Points, in no order, along strands that fork, close into loops and pass close to each other.
Points whose rows are less than 60 apart are linked; no others are. Some points are linked to none.
(714): [-12  -5   7  -8   4   6   3 -11  -9   6   1 -10 -12  -3  11  12  -2   8
  20  -6  10 -21   9  -5  -1 -18  -5  11   1  22 -13   5   2  -1 -20  -2
  -9   4   3 -22   5 -15  -6  -4  -6   5  12 -14  -2   3]
(786): [  1  -4   3   0 -11  -7  -6  -5  16   8 -13  18  -1   5  -9  -1  -5 -10
 -12 -14 -13   6  10  15  -4  20  -8 -13   7  13  -6 -22  17  10  -1  -8
  -6   7  -4   9  14  15   8   6   2   1   2 -10  -5 -13]
(982): [  8   9  -6  -5  -3   1  13   3 -13 -17   9  -9  -3 -17 -17 -14  -3  -3
  -2  -5   5   4   6 -10  -8   4   0   5   8 -11   7   1   8   4  13  -5
  14  -7  10 -13  -5   3   0  -2   4 -19  -1  -4  11  -2]
(186): [-20  12   9  -2   6   5 -19   8   7   2 -14   3  16  12  -3  -8 -13  23
 -10  -6  -4  11 -13  -1  -1  -7  -5  -3   5  10 -13   1   2 -13   5   1
 -10   8  -7  16  -2  -8   4  -3  15   4  -8  12  -9  13]
(442): [-13  13  -1  -7   2 -11  -8  -6  -2  -2  -6   4   6   1   2   4  -4  -5
 -12  -6   9  -9   5 -19   5  -5  -2   4  -7  11   3 -11   4   3  -6  18
  -2   7  -6   1   9 -34  -6   8  -3   6 -15   9  -6   5]
(909): [ -2  -8  -4  -2  -9   7  -8   6   1  -4  19  -1 -15  10 -12  14  -6 -17
   8 -17   8 -18   3   7  -4   9  -3 -15 -15  11   4 -13   8   1   2   6
   5   5  -5   0  -8   8   9  -1  -7  29   0  -3  -5 -14]
(828): [-18  -4   5 -13   2   8 -11  10  -6   8 -10   4  -7  14 -12  -9   3  16
  19 -12  17 -15 -16  17  -7  -3  12   3  12  -9  -7   9  -9  -6  -4 -10
 -11   1   1   4  -3  -3 -17  -1  -4   5  -3   0 -13   5]
(172): [ -3   4  12   2   3   3  -3  -2   5   0 -11   1   8  14   0  -4   4  -3
  12   2  -1   3  -1   9  17  -1   7   3  -5   3  -7  -3  -3  -2   3 -10
  -2  10  -5  16  -7   0   2  -2   5   9   1  12 -22   9]
(471): [-18   6  -9   6  -1  -5   1 -18  -1  13 -11 -12 -11   8  -4   5   1  11
  14   7   8   4 -12   5 -11 -14  -4   7  -4  -9   5   1 -15   4 -12  -3
   4  11  -9   1   7   1   0   0  -6   2  -4 -15  -1   1]
(701): [  4   8   5   9 -12  -9  -3 -16  20   3   4   5   2   2  -2  -3  -1  -2
 -11  -7 -13   7   7   6  -1  12 -14  -5  -5   6   2 -17   4  17  -5   6
   1   6  -7   8   9  -3  12   8   4  -1  -5  -8  -1 -10]
(1063): [-13  15   1  12  -5  -7  -1 -24  12   9   0 -14  -3   7  -6   3  -2   0
   1   1  -2  10  -9   8  -9   2  -6   8  -8   2   4 -11 -10  18 -11   6
   5   9 -17   8   6  -5   5   0   5  -6 -10  -3  -4   0]
(1008): [  7   6   0  -9  -8   1  11 -15  16  -9  25  -1   0   4   1  -7  -8 -15
  -5  -7  -3  -8   8 -14   7  -5   3  -2  -6  -5   1   6   9  15   9   4
  11   5   7 -11   2 -10   2   4   5   1   5  -1   5 -11]
(1005): [ -9  -9   0  -8   5   2   4  13  -8   8   0   3  13  -6 -10  18 -10   5
  -6  12  -1   3 -20  20 -22  -1   7  -2  19  -5   0   0  -8  -2   7  -2
  -7  -6  -4 -13   3   8  -7  -2   0  -5  20  -3   8   5]
(200): [-13   1  -7 -12 -12  15   0  11  -4   8 -14   5  -3 -10  -3 -17   2  11
   6 -18  19 -11 -11  17 -11   6   9  -1  16 -10 -10  16  -2 -11 -10  -8
  -6  -7   1   2  -2   0 -17   6   2  -1   0   5  -9  -6]
(188): [ -8   8   5  -5   4   0   8   8   4   2 -34  11  17 -12  -2 -12 -16   1
 -13  -2  -9  12  -4   0  -3   1 -10  -2   2   8 -14  -3  -2 -11  10  -1
  -4  -7   7   1  -4   7 -12 -12  11 -14  -8  10   6  16]
(560): [ 21  15  -7 -12  -9   3  17  -2   3   5 -10  -9   7  -5   8   2  -7 -17
   0  -6   2   2  14 -20   3   1  12  16   6  -1   4  -2   2  -2 -13  -1
   9 -11  -6 -10   8  -8  15  12   8 -11  12  -7  -3  -3]
(261): [  0  10   7   6   3   1  10   4  -6  -8  10 -10   9  -4 -11  -2  -5   1
   6  10   7   6  -8 -10   5 -20   1   3  -5  -6  -7   4  18  -2   4  -4
  19  15  -8  -3  -1 -10   6   7  11   7  -2 -13  -8   5]
(818): [ 11  -9  -6   5  -3  10   6  -1  -5   0   4  -7  10  -4  18   0  18  12
 -15  17   1  -4  -2   3   9 -17  -1   0  13  -9   2   1 -11   1   0   8
  -9 -12  -5  -5  10  -4  -3   1 -11  -8  13   1  15   7]
(1052): [ -1  -2   1   5  -9  -3   1   0  -1  -5 -11  10  -1   0  -7   5  -2  -6
  -3  -5  -2   2  -4  19  -9  16  -3  -7  13  -3  -1 -15   1   9   1  -1
  -2  -8   3  -5   6  19  -2   1 -10  -9   1 -13   1 -14]
(925): [ -9  17  -5   4  -7   4 -11   2  -4  -6 -20   0   7 -13  -1 -21   5   7
 -17  -6   9  -1  12 -12  -3   4 -11   2   5 -16   1 -12   9   3  -3   0
   3 -13   6  15   2  -4 -13   3   1 -14 -12   9   3   7]
(862): [  2  -5   4  13   1 -17   8  10   5  -3  -8  16   2 -16  -9  -1  -3  -3
   1   0 -13   9   6   8   4   5 -14 -18  -9   3 -11  -8   5  -7  24  -3
  16   2   4 -11   2  10  -5 -11   4   8  -4  -4   5  -2]
(513): [  6 -13   8  -8   3   0  -3  13   6   0  -5  16   9  -8   7  10   7 -10
  -8   8   4   0   0 -16   7   9   3  -2  -1   9  -2  -5   2 -15  -7  -2
   1  -1   0   3  -3  -3   7  15   4   7  10  -8 -11  10]
(660): [-24   2  -9  -1  -3  16 -17  -2  -7  12 -10 -11   0 -18   6   1  -5  20
   3  -3   6  -6  -8  -6 -20 -15   7  -3   7  -2 -15  10 -11   1 -17   7
   1  -9   0 -10   6  -5 -20  -5   4   8  13  -3   4  11]
(455): [ -1   9 -12  -8   0  -2   6  -1  -1  -4 -12  -3 -12  20   1 -14  -2   0
  -3  -5  22  -8  15 -18  15 -22   4  13   4  -6   3   7  -6  -2  -7   0
 -12  -5  -3   4   8  -4  -8   4 -20   5  -6   9  10  -3]
(196): [ -5   8  -8  -6   0  -2  -7  -6  -8  -5 -11   9 -20   6   5 -15   5  -4
  -8 -12  18 -14   6  -7   5  -2   2  -3  13  -8   7  -3 -11   3   3   5
  -9 -15   0   1   2   1 -17   7 -23   3  -8   7  12 -14]
(924): [  5  12  -3  -2  12  -2  13   3   5  -3 -14   8  10 -12 -11 -13 -29  -3
  -7  -8 -14  19  -1  -3 -10  10  -8   2   2   7  -5   5  10  -4  11   4
   1  -1   8  -3  -4  -1   7 -10  14  -4 -18   9   4   0]
(368): [ -7  -4   1   2  12   6   5  11 -18  -1 -27   0   9   5   0   3   3   7
   1  14   5   5 -10   1   3  -5  12   2   7 -12   1  -6 -19 -14   5   4
   0 -11  -1   0   4   5 -13  -9  -1  -2   5   5  -6  11]
(606): [-11   3  -7  14   8  -8   6  -1  -3   2   3 -12 -12  18  -5  10   0  21
  17  15   5  -1 -12   9   6 -15  -5   2 -10  -5   7   6  -4  -5   4   0
   6  19  -5   0  -4  -1   8   4  -4  -2 -12 -14  -2  -6]
(534): [  5   2   4 -13   8   9  12  14  -5  -8   0  -2   2   2 -14   2  -8 -21
  24  -7   7 -11   3   1   1  -9  15   0   2  -7  -9  12  10  -5  -1 -10
  10   2   7 -13  -5   5  -7   1   1  10  10   5 -12  -3]
(127): [ -5 -14  -6  17 -13  -5   1  -2  -1  -4  -7 -10  -4 -21   1   2   7   8
   0  -3  -1   2  -7  18  -2  -2   0  -7   3  -2  -1  11  -8 -10   5  -9
  19   6  -2  -9   3  18  -1   9   0  14  16  -5   4  -1]
(791): [ 18  -3  -1   3   2   2 -15  -3  -2   3  -1  -8   0  -1  13   6   5  -5
 -12   5 -20  10   7  13   1  21  -5  -8  -1   5   2 -11  -4  13   5  -5
 -16 -14   7  14   0  11   6 -15  -6 -13   3   4  17  -1]
(381): [  6  17   4   7   0   9   2  -9  -6  -7   9 -19  -5   2   0  -9   9  -2
   9  -9  16   4  13 -10   6  -5   4  16   3  -4   3  -5   8  15 -12   4
  -1  -8  -5   2  -3 -11  -1  -9  -8 -10  -5  -3   5   6]
(63): [  2 -10  -3   5   3  -3   0  -6  -2  -9  16   4  -3  -2   3 -14   9   3
   2   9  -1 -10   4 -15   9  -1  -1   7   3 -15  18   6  -9  -5   6   8
   8  -4  12  -4  -3 -16 -19  -1   0 -12 -12   7  11   7]
(723): [ 11  14   5  -1   1  -1  -1   1   2   4  15   3  10  13   0 -10  11 -19
   0   9   0  11  11 -23  15   0   8  10  -6  -1  10   1  10  -5  -1   6
   0   3  -6   5  -3 -23  14  10  11  -2   1   7   5   5]
(211): [ 12   9  11  15 -17  10   4  -4 -11  -5   2 -20  -7  -7  11 -19  17  10
   1  -9  15   0  18   1   1  -7  -2   8   9 -22   5  -5   4  10  -7  -6
 -14  -6  -5   4   3   4  -1  -5 -15  -6   2   2   4   3]
(268): [ -1  -2   3   8  -4 -18  -5  -6   5  -1  12   1  -7  19   0  16   5   7
   4   2  -3   0  -6  16   1  -1 -11  -7 -16  31   3  -9  -5  -1   3   1
  -7  11  -4   8  -2   7   1  -3   1   5 -15   4  -1  -5]
(1058): [  2  -2   9 -17   3  10   7  -5  -2   4   7  -4   8 -11   9   7  -4  -5
   3  -3   5 -13   2  -8   7 -15  -4   5   8  24 -18  10   8  -1 -11  -2
  -9  -5   3 -16  -3  -9  -7   4   5 -10  15  -2  -4  12]
(249): [-10  18   0 -11   7   5 -12  10  -2  -4 -11   2  11  -2  -7 -30  -2   9
  -5   0   9   1   3 -14   9   2  -4   4   9 -18   4   3   5  -9   5  -1
   0 -12  12  21 -15  -6 -12   1   5 -17 -16  19   7   9]
(713): [ 13 -12  -4  19  -8   4  10   6   1  -5   7  -6  -4  -6   4 -14  15   7
  14   8   2   7   1  10   8  17   3   3  -4 -26  14   8   2  -6   9 -10
   0   1  -1   5 -17  16  12  -5   3 -15  -5   6  -2  -5]
(503): [  2  18   6  10   2  -4  -6  -5   0  -1  15 -18   9   1   0   4  -1  -2
 -12   4   2  14   0 -13   5 -11   5  10  -8   1   0   2  10   4  -3   9
  10  13  -6   8   4 -24  14   4  12   3   3  -6  -5  10]
(467): [  7 -17  -6   7   1   3   2  -8   3   8  19  -2   4 -15  14   4  18   1
 -10  20  -9  -5  -8   5   4   1   8  -1   7 -20  14   4 -14   7  -5   5
   1  -6  -5  -1   5   4  -5   5 -12   2   8   0   6  -2]
(889): [ -5 -18   0   9   1  -8  -5   1  -8  -1 -10   4 -10   8   5   1  12  14
   8  11  13 -12   2 -13   6 -19  -5   1 -10  12   1   3  -9 -27   0  -6
  -3  11  -6  -5   5  -5  -8   2  -8  26   5  -5   0   5]
(157): [-11 -16  -1   6   0  -5   0 -12 -12  -2  -3   2 -23   5   9  -1  11  16
  16  -1   7 -28   3   0   0 -18 -10   9 -10  15  -2   5  -6 -13  -9   0
  -7   6   7 -15   6 -11 -10  -5 -13   4   2 -10   1  -1]
(328): [ 19   7   0 -14   4   1  -8  -2  -7   2   9   3  10 -12   5  -6  -6 -25
  -3   5 -13   9  17 -22   5  25   3  -3  -8   9   9  -1  16   4 -11   2
  -2 -12   8  11  -8   1  13   6  11   1  -3   1   8   1]
(185): [ 13 -13   2   4  11  -7 -20   2  -5  13 -10   7   5  -3   8  23   2  -7
 -11   1 -31  14   1  17  -7  14  -2 -19  -1  11  -4 -16   0   4   4  -1
  -9  -7  12  11   5   7   1  -5   3  -6   8  -1   4   0]
(971): [ 10   4   9  11 -19   4   4 -15  -1  -2  -7 -20  -5  -3  12  -5  14   8
  -2  -7   0   6   7  12  -2   2  -6   6   2 -14   1  -8  -3  18  -3  -8
   3  -3   0   3   1  19   7  -2  -2 -16   2  -2   3   1]
(223): [ 10  -5 -14  13  -6 -11  15 -10   8  -3   6 -14 -14  -4  19   3  10  16
  -4   1  -3  -4   3  -9   5 -13   2   4  -5 -16   8  10  -9   1   7   3
   7   5  -8 -14  12   0  12   1  -2  -4   4 -17  13  -6]
(228): [  1  -6   9 -10   2   5  -6   7  -9  -6  -5  14   1 -11  -1   7   4  -6
  -2  -1  10  -7  -1  -6  -1  12   2  -5   0  13  -6  -4   8  -2 -13  11
  -2  -7   0  -2   2  -2  -5   9  -6  20  -8  -7 -20  -4]
(167): [ -7  -2   8   6  10   4  -6  -5  17   2   4  -3  12   1   1   5 -12  14
   4  -8 -22   7  -1  17  -3   4  -2  -9   4   8  -7   2  15  -7  -6   0
   7   7   0   0  -5  -6  17   6  16 -13   4  -7 -17   0]
(815): [-14 -15   6  -6   9   0  -6  12  -4   5  10  15   3   0   7  22  -4  12
   0  13  -5  -7 -16   8  -7   1  10 -12   5  -1  -4  11  -7  -8   5   5
  -5   0   4 -15  -1  -2  -5   1   2   5  15   0   0   2]
(291): [ 15  17  -2  -7   8  -7  -6   4 -10  -2  23   2   4   9   0  -7  -9 -22
   3   2  -5   8  11 -16   9  10   7   2  -7  17  10   6  18  -2   2  12
  -3  -3   5   8  -9  -8  17   3  12   2  -4   9   5  -7]
(973): [  9  -4   2  21  -6  -2   4   1   3  -2   5 -16  -8   3   3   4  13   5
   1  -4  -7   5  -1  16  -1  12  -6  -5  -7 -17  13   5  -9   2  13 -13
   6  -6  -1   7 -11  25  14   1   1 -18   5   4   8  -4]
(725): [-22 -11   1   1  10  -5   0   8   7   3   0   5  -7  22 -12  15  -4  10
  20   6   3 -13 -11   8  -2  -7   4  -1 -13   0   1  -3  -6 -13  11  -1
   5  19  -8 -15  -7   3  -2  -2  -3  12  -2  -9  -4   2]
(951): [-14   1  -3  -8   4   4   6   1   2   0 -14  -2   0  17  -5   6 -11  -7
  18 -13  10 -11   6  -4   4 -19  10  13   1  -6  -6  15  -4 -15  -4 -10
  -1  12  -4 -13   3  -7 -10   1  -7  15  18   3  -5   4]
(277): [-12  -7  10 -20   8   2  -8   9   6   7   4  20  -1  14 -13  11 -13 -16
  10 -16  -3 -11  -1   8 -11  17   7  -5  -5  11   0   2   4   9  -8  -9
  -9   0   3   6  -6  12  -4  -2   5  10   4   6  -7   7]
(456): [ 11  -8  -3  -4   3   3  -1   6  -2   0  17  -2  -4  17   4   9   9   2
   5  10  12  -5   3 -19   7 -12 -10  12  -5  16   5  10 -14 -15   0 -11
  -8   4  -4   3  -1  -7   0  -2  -6  14   6   6   9   8]
(401): [-13   6   0   2  -7  -3   0   0  11  10   4  -7   2   4 -12   9  -6  -1
   2  -6   2   7  -9  11 -11   6   0  -3  -3  -2  -2   5   5  -1  -9 -16
  17  24 -18  17   0   4  14  13  10  15  10  -2 -13   0]
(145): [ 14   9   2   6  -8  14   0  -3  10   0  -2  -5  17 -11   2 -22   5  -1
  -6   7  -9  11   5   0   2   8  -8   9   1  -2   0   1  14   2  -7  -4
 -11  -6  -4  11 -11   8  14   4   9 -21  -9   7  -3   7]
(896): [-15   2  15  -8  11  -2 -15 -11   6  -1  -5  11  -3   6  -4  19 -15   0
   7 -26  -9  -5   0  13 -14   8   7  -2  -6  15  -6  -4   4   8  -8   4
  -8   3   4   0  -3  -9   1  -5  12   8   0   7 -12  10]
(115): [  1 -13  -4   6   5  10  11   4 -12  -1  -5 -12   0  -4   9 -11  11  27
  -6  18   4 -14  -9  -8  11 -24  -6   7   4 -11   5  13 -10 -15  -1   6
  -8  -4  -1  -2  13 -13 -13  -9  -8  -6   9   7  13  13]
(110): [ -1   8  -4   1 -11 -10   1 -11  10  -5   3   7  -2   5   8 -11   8   2
 -10  -7   5  -7   9 -10   9   2  -8   5  -2   9   7 -17  -2   5  -4  14
  -3   3  -3  -1   4 -18   5   9  -8  -1 -10  -4   7  -2]
(470): [  9   1   5  -6   3   6  15   2  -9 -10  13  -3   5 -10   0  -3  -1  -4
   5   7  12  -6  -1 -17  13 -12   2   5   4  13 -15   9  15  -7  -3   4
   3   2  -2 -12   6 -17   3   5   1   5   1 -14  -8   6]
(897): [ 11  -8   9 -14  14   5  -5   8  -6  -6  26   4   0  -1  -3  11  -9 -15
  -5   4 -15  -3   2   6  -2   9   0 -12   7  18  -1  10  11   0   4   8
 -10 -12  19  -5 -12   6  10   1  -6 -10  13   2   7  -5]
(69): [  0  -2  -2  -2   6  -2   7   1  10  -1  -5   5  -2  -9 -12  -6 -26   6
   2 -19 -16  11  -5  23 -18   8 -18   0   2  15  -7   4   2  -4  10   0
  -4   4   1   0  -8  20   5 -12   6   0 -10   6   7  -8]
(940): [ 11  -4  -7  14   3   3   5  -2  -2   0  -7 -13  -3   2  14 -10   8  19
  -1  23   6   2   1 -22   6 -22   5  15  -9 -22   6  13  -7  -9  -7   8
  -3   3  -6   6   6  -9  -4  -9  -6  -3  -9   2   3   5]
(171): [  8  -2 -17  -1  -9   6  10  -9   6  -7   2  -8 -14  -8  15  -8   5   6
  -6 -10   6 -14  14 -20  -3  -2   6   7   7 -19  14   9 -13   4  -2   4
  11  -4   0 -10  14  -6  -4   5  -8  -4  12  -5   8 -14]
(231): [  4 -14   1 -10  17   0  -6  17 -13  -4  28   9   6  -9   0  19  -3   3
  -8  12  -5  -8 -10   1 -10   3   9 -12  -2  12   2   2  -2  -5  12  11
  -4  -5  14 -13  -4  -6  -6  -5   4   2   3   0   3   1]
(510): [-23  -9  -1  -8   9   2  -6   9   0   6   7   1 -13  23 -18  -6  -3  17
  22   4  14 -12 -15   6 -10 -18   6   7  -1  -9   2  12 -10 -15   2  -6
  -2   9  -1  -2  -7 -11 -16  -1 -13  12  -7  -3   2  -2]
(758): [ 14   1  -5  15 -18  -3  10   0   4  -2   6   2   3  -8   4 -21   4   0
   3   4  -2  18  13  -2  -4  27  -4   9  -4  -1  12  -1  14  -2  -2  -7
 -12  -3  -5   6 -17  15  26  -7   3 -17  -8  -2   2  -3]
(106): [-22  23  -2 -11  10 -16 -16  -7   1   5  -4   4  -4  17  -3  -2  -6  -1
 -13  -5  11   4   1 -19   0  -1   1   5  -3   7   5 -10  -9   8  -3   8
   3   2  -3  16   0 -21 -13   0  -2   2 -20  25   4   3]
(364): [  0  -3   0  14   4 -14   8   3  11  -6  -1   5   4 -10  -1  -4   2   8
  -3   7 -11  14  -3  -4   4   2  -5 -10  -7  -9   1   2  -3  -9  21   1
  20   4   8  -4   4  -1  -8 -11  17  -5   4   6   3   5]
(140): [ 10   1   2   2   0  -1 -22   3 -16   0  -6   4   1   9   8   0  10 -15
  -9  -3 -12  10  20 -10  11  19  -8 -11  -2  -1   0  -9   2   4  11 -15
 -13 -13   8  22  -5   6  14 -11   2  -6  -1   0   9   5]
(254): [ 23   5 -11  -9   3  11   7   4  -5   3   0 -10  -5  -4  14   0   7 -15
   0  -9   5  -5  17 -15   3   3  12  10  17 -17   9   5 -11   0  -5  -1
   1 -17   0  -8   5  -4   4   9  -2 -16  17   6   6  -3]
(286): [ -1   8  -3  -6   2  -1  -7   2 -13  -1  -2   7  -6  -3   2  -3   3  -3
  -8  -7   3  -5   3   1  -1   9  -2 -11   2  -1  -1   1 -12  10  10   5
  -4 -17  14   6   0   3 -15  -9  -6   5  -7  12  11  -4]
(326): [  8 -10   6   1   5 -11  10  11   8  -1   5  14   7  -8  -2  20 -15 -13
   4   5 -14   9 -10  11   3  -1   5 -15 -12  -2 -10  -4  11   3   9   5
  12   3   2  -7   1  17   0  -1   4  13  -2  -1 -13 -10]
(210): [ -5  -6  -7  -6  -9   2  11   9  -9   2 -11   6   6   0 -17   4   9  -4
  -3  15   0   5 -16  22 -17  -1   4   3  11  -6  10  -9 -11   2   4 -15
  -4   0  -2 -10   5  25  -7   8  -4 -15  10  -5  -1  -6]
(630): [  8  -5  -3  -4 -11  -6   7 -16  11  -6  25  -7 -12  -1   8  -7   7   0
   0  -5   4 -19  11 -22  10  -7  -3  11  -6   3   4   0   8  10   1  13
   5  16  -1  -8   6 -27   6   4  -7   5  -1  -8   6 -13]
(1033): [ -4   8 -13  -2  -3   7   6  -6  -3   3 -21  -7  -1  13   4  -2  -4   5
   2  -5  17  -3   8   0   6 -17   4  11   6  -6 -11   9  -6  -2 -11  -5
 -11   0  -5  -3  13  -9  -1   2  -8   2  11   5  -8  -5]
(956): [  2  -6  -2  -4  -3   9  -1   2  -7   4 -31   3  13 -20   0  -8   2 -10
 -15   1 -17   3  -4  15  -8   7  -8  -6   2   2 -11  -5  -3  -2   4 -13
  -8  -9   7   7   3  17  -1 -12   1 -12   3   7   9  10]
(65): [ 12  13  -3  -4  -6   4   8   7 -13  -9  -1  -2   3   0 -11  -6  -8 -14
  -3   0  -4   7   7   4 -10   8   0   4   7  -7   6 -13   7  14   9  -1
  -6 -10   5  -9  -1  13   6   0  -9 -21 -13 -14   9 -15]
(690): [ 12  -8   2  -4  -4   9   0   7   6   4  -6   7  15 -13   5  -7  10 -11
  -3  12  -2   3   0   0   4  18   4   4   6  -3   4  -3   5  -4 -10  -6
   3  -9   2   2  -3   4   4   8   3 -15   8  -5  -8   7]
(953): [ 12 -13  -4   9  -3  -4  11   3  -2   5  11  -5  11 -15  12   4  13   2
   3  31 -11  17 -15   7   9   5  12  -3   2 -13   7   6  -8   8   2   4
   7  -1  -5   4  -3  20  -4   0 -11  -2 -14  -3  -3  -3]
(255): [ -3   7  -3 -18   8   5   4   9 -14  -3 -16   2   3  -5  -5   5 -10 -19
   1 -15   4  -5   0   1  -3  -5  11  -1  11  -6  -4   6  -7   1   6 -11
   0 -14  10  -3  -2   3  -9  -1  -2   4  12  13   2  -5]
(643): [-17   1  19   2   3 -12 -22  -8  11  10   4  15  -3   3  -6  15  -7   2
   1 -18 -10  -1  -4  16 -13   3  -7 -11 -16  12  -5 -12  10   6  -5  -1
   7  16  -8   8   4  -6  -3   0  13  24  -3   4 -13   0]
(54): [ -2  -4   2   4  10   2  -5 -16  12   3   6  -1   2 -10   9   7  -8   4
   2  -9 -18  -3  -2   9  -7   6   1  -2  -4  14  -9  -1   5  12 -14  15
   5   2   5  -6  -4 -11   2  -8  15  -6  -9  -2 -19  -1]
(298): [ -7  14  -9  -8   8 -10  -7   4  -5   1   0   8  -4  25 -12  13 -10   3
  -6   0  15   6  -4 -16  -5   4   0   5   2   7   8   0 -10  -5   8   2
  -8  -1  -5   5  -5 -10   3   0   0   2  -6   6   8  -1]
(17): [ -4  -3  -5   1   1  -5   8   2  11  -2  12   5  -6   1  -5   3 -17   5
  -3  -7  -5  10 -10  19  -7  10 -12 -10 -11  29  -8   7   4  -4   3   6
   2  10  -3   5  -9  13  10  -5   3  13 -11   8  -3  -7]
(342): [  6 -12   5   2  -4  -3  -1 -10   1  -5  18  -4 -10  11  11  16  12   8
   2   4   2  -4  -4   1   0  -4  -6  -1  -2  18  -1  -1 -15   2   2  -1
  -3   2   3  -6  -3   3   2  -5  -3   1   8   1   9  -1]
(251): [  5  13  -5   7  -6  12  14 -13  -6   1   7 -24  -5   0  -6  -8  -4   9
  14   9   9   0  -4  -5   7 -14   7  21  -3  -1  -5   3  10  16 -16  11
   0   5 -11   0  -4  -6   8  -6 -10  -6 -18 -13  -9  -1]
(695): [ -5 -19   0 -10   2  -2 -10  12   5  -1   4  14 -18   6 -13  18 -11 -12
   8 -17  -2 -16  10  11  -7  16   3 -16  -8  10   2 -14  16   9  -2   7
   5  -5   6  -5  -4  18   8   3  -1  15   9  -4 -15  -4]
(465): [  2 -20   8   3   4   0  -5   0   0  14 -18   6   9 -13   4   9   9  -1
 -12  11 -22  18 -14  27   4  14   0 -16   7   3 -10 -11   1   1   3 -10
  -6  -3   3  13   0  27  -2  -2  -5 -10  -2   0  -9   7]
(94): [  8  -4   4   9   4  -9   9  13   0   4   4  -4   6  -7  -3  13  -1 -12
   6  16 -14  16 -11  14   5   7   5 -19  -9  -8  -1   0  -5  12  12  -3
  14  -1  -5   6  -2  26   0   9  -7   7  -8   0  -4 -11]
(846): [-21   0   7   3  -7  -7 -17  -3   7  10  -2  12  -4   8  -5   8   7  -1
  -5  -6   7   3 -12   5 -10   5  -5 -14  -4   7  -6  -5   0  -3   2 -12
   6  15  -8  10   8   6   2   6  11  23   7  -3 -12   5]
(411): [  3   9  -9   4  -9  -1  -1   5  -6 -14  -9  -5  -2 -13  -3 -14   0   6
 -19 -13  10   2  13 -11  -7   2  -3   5  14 -23   5   2   1   3   5  -2
  12  -9   5  -5  11  -3  -5   6  -2  -6   7  -1  13  -9]
(505): [  4  12  13  -2  -3   7   2  -8   9  -6  12  -1   6   8   0 -12  -3 -20
  -4  -5 -10   4  12   4   6  -5  -3  -8   4  -4  -8   1   6  11   2  -7
  -1  -1  13  -1  -6  -3   4  -3   7  -7   9   4  10  -1]
(295): [  2 -13   1   5  -3  -5  -7   6   5  -6   6   7  -6  15  -5   7   7 -15
  10  -2   1  -8   5   2  13 -10   3  -9 -17  -1   6  -8  -1   0   4   6
   1   6  -4   3  -3  -6  -1   7  -8  35  -4  -5 -10 -11]
(183): [  7  11 -13   5  -2   5   9  -4   5   4  -4 -10   6  -1  12  -2   2  15
  -3  20   6   5  -8 -18  11 -17   7  15   0  -8  -7   3   1   4 -10  15
  -2   1  -6  -2   8 -10   4  -3   1  -6 -16  -7 -13   3]
(501): [  4  -9  -4  -2  -2 -10   9   3  15  -4  11  18   3  -7  -5  -8   5 -10
  -4  19  -1   5  -8 -15   4   5  -6   0  -4  -4   8  -1 -12  -2  11   6
  10   3   3  -3  -2  -3 -10  -3   9  -1  -6   1  10   4]

How many points has the smallest loop of links through each point below? Write - if it is on no loop.
(326): -
(846): -
(534): 7
(828): -

A piece is all that can be reached along the links. How many separate loops has the piece of each point below (a circle has one, a figure eight two, a Y none), and how many tips (points with one link)?
(471): loops 0, tips 7
(846): loops 0, tips 3
(63): loops 0, tips 2
(261): loops 0, tips 2
(951): loops 1, tips 0

A tip is a point with one link. Name the tips that can be reached along the links from each point below, in the order of the rows.
(381): (63), (228)
(470): (328), (140)
(909): (167), (401), (295)
